The views of a scene show one set of named points, each view turned or mirrored, shifted and resized as a whole, with a little noise and some points left out.
In the rows, zero is written as 128.

Scene 1
View 1
Beki: [136 126 164 143 187 118 194  99 182 119 170 111 103 144 153 134 215 132
 136 177 125  60 148 116 162  56 104  90 108 120 166 128 168 116  88 141
 137  68 106 130 104 120 125]
nalub: [151 119 181 140 163 131 205 112 123 142 147 153 103 128 159 157 208 143
 154 188 160  94 114  82 146 102 110 106 109 148 177 125 149 125  72 112
 136  79 140  91  88 172 136]
nir: [113 122 156 112 187 110 198  95 180 204 156 152 178  73  38 160 144 132
 134 152 117  89 157 120 139  55 168 124 139  71 169 173  61 116  94 123
 144 119 112 100 133 232 146]
Mafi: [120 110 159 134 161 116 182 124 103 166 113 169 139  61  77 141 171 162
 152 161 137 131 118  93 121 147 102 114 125 105 165 167  94 126  85 105
 112 119  90  86 135 199 138]
Fiv: [157 104 165 131 138 125 148 142 103 144 123 159  76  98  86 123 160 144
 172 182 133 158  89  80 165 145 112  96  94 129 165 134 133 132 107  97
 100  99 110  91  94 163 150]
tiz: [136  96 162 119 151 120 160 133 110 160 122 184  97  83  74 139 160 174
 162 166 134 164 112 119 155 131 101  99  90  96 168 150 113 133  96  82
  94  91  85  95 109 147 140]
risad: [145 102 164 113 153 126 164 126 129 174 137 178 117  93  64 147 147 154
 157 165 133 155 114 119 160 109 139 109 101  98 174 149 103 134 100  92
 109  94 107  96 102 178 149]
leked: [113 109 161 120 162 106 178 119 103 184 114 175 144  45  60 146 154 173
 150 154 132 136 123  98 121 142 111 118 134  91 163 170  75 119  87  97
 113 129  93  82 142 211 142]
zuvi: [160 114 154 116 158 146 160 131 145 146 153 149 150 118  77 141 149 138
 133 156 134 142 115 142 151 108 165 114 124 111 189 150 124 150 103 133
 118  83 115 115 107 184 155]
Zez: [111 114 154 138 182 109 196 107 159 169 135 151 136  79  75 143 183 140
 150 166 121  91 147  95 136  86 108 107 110  87 157 166  93 115  89 114
 125 108  81 100 132 177 127]
pevod: [135 133 150 120 172 120 152 114 152 146 154 103 164  92  65 119 140 126
 120 149 108 102 127 122 137 113 163 113 166 105 172 157 115 126 110 160
 133 120 116 119 138 213 158]
pezu: [134 128 189 128 177 107 200  93 131 145 162 130  95 117 169 152 205 160
 145 181 145  72 131  91 152  86 102  98 135 135 170 119 153 102  72 115
 145  86 145 100 100 164 137]
fulit: [168 124 166 116 159 138 140 125 142 103 170 107 112 148 134 120 166 145
 122 160 128 120 110 149 164 114 145  97 142 132 187 120 181 141 107 152
 121  68 130 135  99 141 156]
Labok: [126 117 166 140 158 103 172 121 110 163 121 141  99  69  80 123 168 139
 167 180 122 111 110  52 143 133 103 101 118 120 153 149 107 107  97 106
 119 130 110  84 119 198 142]
zom: [122 113 150 139 171 110 163 119 140 124 134 125 102  95 100 114 187 154
 144 165 111 109 135 115 146 118  84  91 112  99 154 149 141 121 101 128
 105  96  69 120 133 126 130]
taba: [123 108 156 138 175 100 159 117 150 110 141 120  63 113 126 109 201 166
 151 171 107 105 140 119 167 100  57  72  92  98 149 132 167 113 101 117
  99  78  63 130 121  74 122]
Bini: [109 122 148 130 203 109 177  97 186 101 167 100 133 124 143 125 214 175
 107 141 107  69 176 182 140  75  79  88 133  80 165 149 168 121  87 156
 118  63  54 155 149  79 118]
fep: [130 116 159 149 161 116 181 123 119 144 122 143 112  85  99 126 190 138
 158 178 131 107 116  68 135 132  96 104 112 124 157 153 122 120  90 118
 117 111  97  93 121 181 134]
muzim: [148 117 157 154 159 135 169 133 112  96 129 125 110 121 147 118 208 145
 140 171 140 111 108 102 131 154  86  96 120 145 172 139 173 138  88 142
 111  82  92 114 118 138 133]
Vivod: [148 122 158 104 168 109 114 119 166 106 175  88  84 130  97  97 144 155
 126 153  90 123 128 160 186  93 131  78 134  95 166 120 175 123 126 147
 108  78 102 150 113 104 155]
Resu: [124 123 168 125 171  98 172 106 147 164 152 125 101  87  88 129 163 137
 152 173 113  90 130  82 161  86 123  97 126 104 156 139 115 102 100 117
 130 116 120 102 114 183 145]
forot: [181 130 174 132 159 133 133 124 145  59 181  73  60 183 191 100 197 140
 128 180 122  99 104 133 184 109 114  75 127 160 180  91 240 132 108 161
 122  48 136 147  83  88 150]
Gelok: [128 114 156 148 161 120 182 127 112 141 119 149 127  81  98 131 190 145
 152 170 135 116 116  82 125 145  93 108 117 122 162 160 118 127  88 119
 113 111  88  94 130 179 134]
kan: [111  94 128 122 180 128 180 123 176 169 128 182 172  77  24 146 159 158
 134 137 115 142 159 171 134  89 121 112  90  46 169 193  75 146 100 112
  96  87  30 121 149 145 126]
lolem: [127  95 145 141 143  97 119 148 110 126 103 142  42  71  52  83 158 159
 182 177  92 168 103  82 173 158  58  72  72  92 137 146 137 119 127  93
  68 111  43 110 123  99 134]
dufi: [158 103 147 144 148 144 168 142 132 142 125 164 118 110  72 130 170 121
 162 178 135 147 101  94 151 127 129 107  84 124 173 154 122 148 105 116
 104  91  92  99 101 171 142]
Zudum: [136 109 156 154 163 120 178 125 132 115 128 139  82 116 129 120 211 145
 159 182 131 108 120  89 151 121  70  87  86 125 157 140 157 126  91 117
 105  80  78 110 111 115 124]
View 2
Mafi: [137 155 135 130 171  92 111 145 136 144 115 110 121 122 126  99 150 115
 122 120 127 133 107  97 140  98 144 125 119 107 126 143 157 116 145 128
 117 126 145 130 144 128 109]
kan: [133 125 132  91 138 113 113 109 141 155 114  90 141 134 110  89 161 105
 136 108 129 124  95  59 119 128 186 122 127 125 132 161 183 131 118 112
 122 117 109 122 145 165 138]
forot: [156 221 155 155 102 166 163 132 158 120 129 152 115 111  69  96 148 150
 136 118  76 114 151 183 164 158 173  76 100 128  89 132  66 159 115 122
 126  94 151 164 121 153 103]
Labok: [137 167 129 134 160 114 108 145 124 140 111 105 101 120 120 100 144 121
 116 131 114 134 121 110 142  87 124 125 111 108 108 134 140 114 141 137
 129 113 144 137 131 114 106]
leked: [142 150 132 117 177  92 107 146 129 149 116 106 124 124 125  95 149 111
 115 126 128 141 106  87 139  83 140 131 127 108 131 151 171 112 146 131
 117 130 143 123 151 128 112]
Bini: [174 190 131  94 138 141 151 114 158 122 105 107 132 138 104  98 170 117
 152 104  98  98 129 129 140 174 222  86 125 135 120 151 144 153 134 138
 131  93 122 173 114 181 119]
Beki: [161 202 121 125 124 143 142 104 147 131 100 120 114 132  92 106 169 120
 156 115 101  99 149 140 142 145 169  96 114 102 111 141 112 158 127 146
 141  81 127 154 110 147 111]
zuvi: [133 158 134 125 119 129 127 126 143 155 124 145 137 115  95  86 153 125
 129 120 120 145 125 105 137 112 155 114 123 103 125 162 125 140 115 121
 113 130 137 115 144 152 120]
dufi: [114 151 143 152 127 114 114 129 142 149 121 119 119 116 102  96 148 125
 130 116 121 127 114 102 136 113 138 121 102 106 108 137 124 131 115 113
 120 115 136 121 141 129 116]
pezu: [174 215 125 133 151 118 137 122 142 134 110 128 114 131  93 111 165 119
 142 124 105 110 147 149 156 110 142 104 120  88 122 142 120 149 146 152
 133  94 148 145 129 126  96]
Gelok: [132 162 136 140 164 101 114 149 140 137 110 114 114 120 128 100 149 121
 126 118 121 126 114 111 141 112 146 119 110 109 115 134 140 117 142 130
 120 119 146 139 134 129 105]
fep: [135 167 130 140 159 107 114 142 136 137 106 112 109 122 124 103 152 120
 129 120 120 123 122 112 140 109 139 119 109 103 112 133 135 120 140 136
 126 112 143 140 127 124 105]
muzim: [136 184 150 159 147 113 133 148 157 125 116 130 116 116 114 102 149 132
 137 108 109 112 123 140 150 145 164 100 100 116 106 126 109 132 136 124
 118 110 153 155 126 139 101]
risad: [138 157 142 128 135 114 117 120 132 156 131 112 127 122  87  95 149 120
 122 126 117 136 112  96 140  91 137 124 119 108 121 151 146 133 121 113
 122 117 134 112 159 132 119]
Vivod: [156 182 145 103 109 175 146 126 136 136 130 120 122 117  78  82 142 138
 116 127  80 139 133 134 148 134 183  92 117 151  98 152 117 141 112 118
 127 108 131 154 129 165 124]
taba: [157 187 152 126 139 136 137 119 144 123 119  80 107 132  91 105 151 126
 133 116  88  96 116 131 148 147 179  97 102 146  94 125 136 138 128 118
 139  78 128 169 127 143 112]
Zudum: [139 182 150 152 144 117 127 127 149 127 115  97 107 127 101 109 153 124
 140 112 104  98 118 130 145 139 157 106  95 121 100 120 123 136 131 120
 133  88 137 156 127 130 106]
Zez: [146 160 114 108 152 115 113 118 131 145  99  99 116 133 119 101 162 106
 137 120 122 121 125  92 129 108 152 122 122 102 124 148 159 129 136 142
 134 104 124 135 125 135 117]
tiz: [138 159 159 138 148 104 118 127 138 147 137  93 124 124  89  99 146 122
 120 122 112 122  97 101 145 101 145 119 110 125 114 138 153 127 125 102
 121 109 138 125 164 129 116]
lolem: [122 149 171 140 147 131 113 144 129 131 135  57  96 119 101  94 125 135
 101 126  89 120  89 105 144 115 151 115  87 169  76 112 147 106 121  93
 133  96 133 158 143 124 117]
zom: [145 170 139 122 147 128 127 131 141 131 114  98 113 126 111  98 150 123
 129 117 104 115 116 116 141 132 171 106 110 133 105 135 140 128 132 125
 130 102 132 156 125 144 115]
nalub: [152 201 133 158 143 105 131 122 147 139 113 133 117 125  92 113 165 120
 148 118 116 107 138 141 151 111 132 110 111  79 121 136 112 148 137 138
 128  98 149 132 136 120  98]
View 3
pevod: [127  89 105 158 178 179 122 184 147 101 146 125 230 125  79 160 127 178
 109  88 107 120  85  86 168 188 148 176 104 172  76  86 151 162  91 132
 139  95 127 175  71 172 129]
Zez: [157  84 143 157 150 134 103 161 114 105 136 105 196 127  83 175 142 138
  76 104 148 120 145 110 147 147 139 151 109 125  60 114 154 160  66 130
 129 135 153 165  65 168 132]
forot: [231  95 105 114  33 225  80 208 155 165 159  94 197 109 122 115  69 140
 140 124  36 193  63  66  82 216 104 153 136 153 204 106 182 213 124  98
  93 116 128 252  87  82  92]
Resu: [163  81 120 164 139 140  96 179 126 131 144 126 200 127  78 166 111 155
  67 129 134 129 117  88 143 161 137 150 131 138  84 101 163 155  63 120
 128 102 138 188  90 136 118]
fulit: [175  82 113 119 101 219  99 201 169 136 167 112 217 115 105 120 105 166
 137 105  68 164  66  88 118 209 118 170 116 158 153 127 174 201 109 107
 116  95 125 219  77 138 108]
risad: [159  39 138 132 153 154 116 140 138 125 191 123 200 125  84 128 140 163
  73 119 155 123 109  98 135 167 132 193 126 125  81 158 177 180  50 102
 123  89 126 171  77 189 127]
kan: [111  34 154 137 170 153 110 118 144  76 154  92 209 122  95 147 195 132
 131  84 138 106 159 113 133 150 145 176 116 105  59 134 149 184  73 134
 115 145 146 125   7 237 129]
fep: [191  97 131 165 148 149 132 173 106 134 154  94 178 129  86 169 124 138
  62  96 151 136 108  93 152 170 122 172 104 148  78 135 165 180  81  96
 130 140 136 173  90 139 148]
Labok: [184  83 122 177 165 132 138 170 109 148 160 113 176 133  78 170 118 144
  45 114 167 123 105  78 158 165 125 173 124 150  72 131 168 170  65  88
 131 122 124 167 105 129 143]
Zudum: [223  83 140 145  93 159 112 161 108 146 154  74 162 124 108 152 119 107
  90 108 122 157 122  85 106 172 109 161 124 125 124 139 172 202  92  88
 102 165 141 187  72 121 130]
Bini: [144  95 145 137  84 191  63 206 166 106  96  73 201 118 116 161 152 106
 177  97  59 159 150 117 102 163 119 103 118 113 140 112 141 195 125 141
 102 175 166 182  19 139  95]
Gelok: [187  93 134 161 154 155 138 174 113 130 156  89 176 131  89 165 134 135
  74  88 149 136 107  98 152 173 117 174 100 148  80 148 165 189  86  91
 129 146 133 166  85 145 151]
nir: [105  82 133 149 182 138  89 170 133  76 137 139 239 126  64 172 142 183
  76 105 149 103 136 130 171 148 166 156  94 136  30  92 143 128  47 166
 151  81 155 172  63 211 125]
nalub: [226 113 145 119  89 167  93 195 109 139 167 102 188 124  91 144  93 150
  53 111 136 165 102 130 128 173 115 163  87 136 108 161 176 179  69 107
 128 109 156 228 109 131 133]
dufi: [200  61 129 133 136 166 135 127 105 123 194  99 188 120  96 133 124 150
  76  94 141 136  96  80 129 185 128 214 112 140  91 133 176 191  71  95
 118 120 126 178  76 179 146]
Fiv: [204  49 125 147 139 156 140 142 121 157 199 108 171 124  93 130 118 148
  61 122 152 139  86  65 129 184 114 203 138 140 106 157 187 200  66  68
 115 110 110 179 100 143 136]
Beki: [202 109 135 126  59 174  61 190 119 121 126  92 202 115 107 154  98 129
 108 115  82 166 129 111 100 168 125 129 112 122 131  95 158 173  94 142
 108 137 167 227  67 125 104]
tiz: [172  34 147 140 149 150 127 140 141 144 189 103 174 128  95 130 154 137
  81 119 161 128 118  93 126 163 116 187 136 118  95 185 181 202  61  76
 113 118 121 156  70 170 131]
muzim: [218 106 129 143 107 191 129 190 123 143 157  73 173 123 109 148 116 126
 105  82 106 165  87  91 126 196 102 173 100 155 129 149 171 213 116  84
 115 157 133 194  82 120 141]
taba: [193  62 136 154  85 158  93 166 137 153 135  80 164 121 115 154 133  95
 123 129 101 153 141  71  88 162 109 131 158 107 143 124 167 204  99  93
  89 169 141 174  52 110 104]
zuvi: [155  65 124 120 143 191 114 158 146 106 183 117 225 118  90 122 129 179
 107  92 113 134  84 104 140 191 138 199 101 149  96 130 168 182  78 121
 126  85 130 190  68 196 128]
zom: [172  74 130 159 127 159 113 167 134 132 140  87 178 125 101 160 140 118
 113 107 114 140 126  79 122 169 119 152 134 129 111 124 161 193  96 102
 109 157 137 164  56 135 122]
lolem: [189  12 119 186 148 134 155 113 128 172 179  86 139 128 107 149 152  95
  95 131 144 123 121  16 109 171 109 186 193 121 121 134 181 216  84  46
  86 165  95 125  62 123 125]
pezu: [201 118 139 133  90 160  75 224 129 147 139 110 192 125  90 158  94 148
  66 126 125 166 112 130 130 162 113 126 101 134 116 149 169 170  74 116
 129 108 159 226 109 107 116]
View 4
Vivod: [118  91 107 146  96 157 114 132 129 143 139  87 101 113  82 108 112 113
 146  99 109 134 134 102  97 122 125  92 128 144 192 122 113 136 168 125
 168 107 155 135 191 150 114]
muzim: [136  92 115 135 155 159 106 157 123 170  94 125 102 120 139 122 127 125
 162 106 136 141 147 134 104  84 134 102 144 157 143 144 108 132 160 124
 147 127 142 127 167 118 125]
lolem: [188  71 107 153 124 137 136 148 126 132  91 116  81 137 135  83 112 120
 108 152 126 135 168  96  62 107  82 113 126 174 152 140  70 140 165 137
 167 131 195 112 182 138 103]
Fiv: [159  87 140 158 140 106 142 156 131 162  89 108  85 128 144 122 145 131
 126 127 132 148 141 130  93 110 109 107 123 159 151 140  86 118 167 136
 154 135 175 123 166 148 128]
Bini: [ 94 121  71 110 121 197  87 121 136 150 114 122 108 116  83  94 107  96
 166  96  93 109 163 105 122 106 126 140 147 138 188 128 122 146 169 128
 154 114 115 133 164 105 115]
risad: [144 107 139 158 133 100 150 137 149 159  99  98  88 134 129 122 159 122
 117 127 119 136 147 129 115 122 102 146 117 149 176 127  96 116 166 148
 150 138 151 136 151 159 141]
Mafi: [161  98 126 150 146 124 140 147 143 158  90 118 101 149 149 102 162 114
 122 146 132 134 163 143 119 104 107 154 128 146 150 127  94 114 157 151
 129 138 141 160 140 128 153]
Zudum: [136 107 103 131 147 151 113 151 123 162  80 128  85 122 136 112 125 125
 150 118 114 132 155 126  99 103 111 112 140 156 147 146  94 130 174 125
 155 133 156 108 162 116 104]
nir: [119 138 118 154 113 122 144 127 153 149 125  80  98 162 122 105 181 115
 118 147  98 125 157 157 152 146 106 173 117 116 185  96 117  98 167 149
 114 141 104 184 122 154 137]
fulit: [110  92 127 146 124 147 108 143 130 168 128  96 108 107 102 137 129 120
 165  79 128 144 122 124 112 103 145  88 135 146 178 130 122 131 160 125
 159 111 139 138 181 146 137]
pezu: [104 121 114 128 134 134 115 159 120 181  80 123  96 112 125 119 158 116
 171 103  94 136 135 151 132 130 131 101 140 119 150 140 103  97 183 125
 139 120 150 137 148 101 133]
zuvi: [125 107 138 157 132 120 134 133 148 162 124  85  99 133 121 136 151 126
 133 108 133 139 137 136 125 110 124 135 123 148 184 118 119 124 158 140
 145 134 124 147 157 168 140]
kan: [139 124 105 143 133 139 138 107 169 136 113 101  93 155 113  99 140 107
 102 140 114 109 182 109 122 109  86 207 121 158 200 114 109 144 156 159
 144 148 111 141 142 159 129]
dufi: [147 107 135 155 148 118 137 146 139 161  99 101  83 138 147 132 144 138
 126 126 135 142 148 137 105 104 110 130 126 165 160 132 101 126 162 135
 146 147 142 124 156 160 115]
taba: [128 104  86 125 124 164 109 140 124 149  90 126  87 114 109  93 109 111
 148 115  96 122 160 103  92 114 105 113 140 151 164 142  93 137 178 126
 165 121 166 106 173 111  99]
Zez: [134 126 103 139 132 139 132 140 138 152  94 111  90 150 136  95 159 116
 129 147 101 125 166 145 128 128 100 156 130 133 160 120 100 108 172 140
 126 140 130 152 133 124 117]
Labok: [160  98 122 156 132 123 138 160 125 157  92 110  91 147 152  99 160 124
 127 152 121 143 154 149 110 121 107 117 127 138 139 126  87 100 168 136
 129 135 159 156 147 127 127]
leked: [166  97 129 155 138 114 150 144 148 154  94 114 104 155 144  95 171 107
 112 154 127 134 166 141 122 113 101 164 122 138 155 122  90 107 156 158
 126 137 143 172 136 132 165]
pevod: [130 100 122 159 114 147 125 138 138 149 145  77 111 150 120 109 155 119
 135 131 129 142 144 149 130 116 132 125 125 131 173 100 123 113 153 137
 123 124 112 187 154 153 138]
fep: [149 104 118 146 145 136 128 156 128 161  91 116  95 142 151 107 153 126
 137 140 125 138 157 149 113 108 114 126 134 144 141 130  95 111 166 134
 129 137 142 148 145 123 125]
Gelok: [153  99 118 144 149 139 126 153 132 160  91 120  97 143 150 107 149 122
 136 138 130 138 160 144 112 100 114 133 135 149 144 131  98 117 160 139
 132 137 140 148 146 123 133]
zom: [139 101  98 136 129 158 116 142 130 149 101 116  96 132 122  95 126 114
 139 128 114 129 160 120 103 108 109 127 136 148 162 131 100 131 166 133
 147 127 146 134 162 123 115]
nalub: [112 121 128 135 152 122 121 159 124 187  74 123  90 116 141 138 159 129
 165 100 110 141 134 156 128 117 129 107 138 136 146 145 104 102 177 126
 141 133 146 123 146 118 130]
Resu: [129 115 114 148 114 131 132 149 126 154 106  98  92 139 126 101 156 120
 137 137  98 137 144 145 121 140 111 115 127 125 160 119  99  98 175 131
 133 127 147 155 149 133 118]

In a view up to two points have been moved. Name them for each view, in the order of its rows, or write none.
view 1 => fulit, fep
view 2 => Gelok
view 3 => pevod
view 4 => Zez
